Each scene shows the same named points in several views. A view is turned or mirrored, shifted and resized as a whole, has a little noise and may leave points out.
(in the rows, 128 means zero)

Scene 1
View 1
Z454: [140, 143, 119, 102, 112, 123, 118, 127, 116, 122, 138, 103, 114]
Z783: [131, 137, 113, 125, 124, 119, 127, 130, 123, 129, 144, 109, 119]
Z301: [113, 144, 118, 130, 105, 142, 139, 149, 110, 114, 137, 114,  97]
Z800: [138, 144, 110,  93, 109, 119, 121, 136, 118, 121, 145, 104, 122]
Z977: [117, 140, 108, 133, 113, 128, 137, 142, 123, 124, 147, 114, 112]
Z963: [120, 151, 123, 106,  93, 154, 128, 150,  95, 103, 127, 104,  89]
Z37: [136, 156, 131,  71,  84, 151, 119, 141,  87,  97, 124,  95,  91]
Z337: [110, 153, 115, 109,  87, 154, 137, 159, 102, 100, 138, 112,  92]
Z391: [129, 140, 125, 146, 129, 124, 133, 126, 117, 133, 137, 106, 105]
Z907: [123, 134,  98, 121, 112, 115, 132, 141, 134, 127, 155, 113, 122]
Z640: [154, 137, 120, 112, 134,  98, 114, 110, 129, 141, 145,  99, 126]
Z874: [152, 140, 120,  95, 121, 112, 113, 118, 117, 130, 137,  97, 121]
View 2
Z783: [167, 134, 125, 133, 124, 132, 135, 131, 127, 120, 151, 140, 138]
Z301: [158, 143, 122, 152, 136, 137, 140, 138, 102, 106, 133, 128, 135]
Z800: [164, 134, 118, 138, 131, 130, 129, 126, 122, 120, 138, 133, 139]
Z454: [164, 133, 115, 138, 127, 126, 122, 123, 127, 129, 142, 134, 145]
Z963: [149, 142, 112, 167, 140, 132, 122, 130,  99, 118, 117, 121, 142]
Z977: [167, 138, 124, 134, 137, 138, 145, 133, 116, 105, 143, 136, 131]
Z37: [147, 139, 102, 170, 140, 120,  99, 115, 104, 135, 110, 117, 154]
Z337: [156, 142, 110, 161, 149, 138, 134, 126,  96, 106, 112, 122, 139]
View 3
Z337: [103,  89,  98, 134, 123, 120,  94, 145, 123, 135, 140, 181, 147]
Z907: [119, 107, 107, 162, 120, 127, 134, 130, 132, 107,  96, 175, 123]
Z301: [105, 102, 109, 151, 124, 117, 115, 137, 114, 126, 124, 184, 125]
Z391: [118, 113, 118, 172, 129, 112, 150, 117, 105, 103,  98, 187, 110]
Z977: [107, 107, 116, 156, 122, 132, 126, 133, 126, 111, 101, 171, 116]
Z454: [134, 107,  95, 163, 118, 116, 140, 128, 146, 106,  98, 184, 148]
Z800: [131, 107,  94, 159, 112, 125, 133, 130, 161, 107,  95, 182, 148]
Z874: [138, 107,  95, 167, 118, 109, 145, 125, 141, 108,  99, 189, 149]
Z640: [147, 122, 102, 182, 117, 119, 172, 112, 151,  80,  73, 187, 132]
Z783: [122, 112, 108, 168, 116, 124, 144, 123, 134,  99,  91, 176, 125]
Z963: [125,  88,  81, 144, 120, 106, 111, 139, 134, 135, 141, 197, 175]
View 4
Z337: [126, 132, 150, 128, 102, 162, 157, 117, 151, 117,  99, 127, 131]
Z907: [147, 117, 136, 126,  98, 128, 116, 118, 120, 128, 128, 113, 154]
Z301: [130, 122, 135, 121,  99, 140, 133, 112, 142, 122, 110, 121, 138]
Z783: [147, 116, 130, 130, 102, 125, 106, 120, 106, 136, 136, 110, 156]
Z800: [146, 124, 156, 142, 109, 151, 123, 134, 101, 133, 144, 103, 153]
Z454: [136, 117, 147, 142, 107, 141, 119, 128, 104, 129, 143, 105, 142]
Z963: [113, 125, 151, 137, 107, 160, 150, 115, 143, 115, 112, 118, 116]
Z977: [149, 123, 129, 116,  98, 131, 116, 117, 126, 129, 114, 122, 155]
Z874: [136, 113, 145, 149, 110, 139, 103, 131,  88, 135, 163,  93, 140]
Z640: [149, 109, 134, 144, 104, 118,  86, 129,  81, 141, 166,  93, 154]
Z391: [133, 114, 115, 121,  95, 111,  98, 104, 118, 126, 130, 115, 139]
Z37: [103, 127, 162, 146, 111, 170, 155, 119, 135, 111, 120, 114, 104]

In a view up to two points have been moved. Name them for each view, in the order of its rows, or write none.
view 1 | Z907
view 2 | Z800
view 3 | Z874, Z963
view 4 | Z37
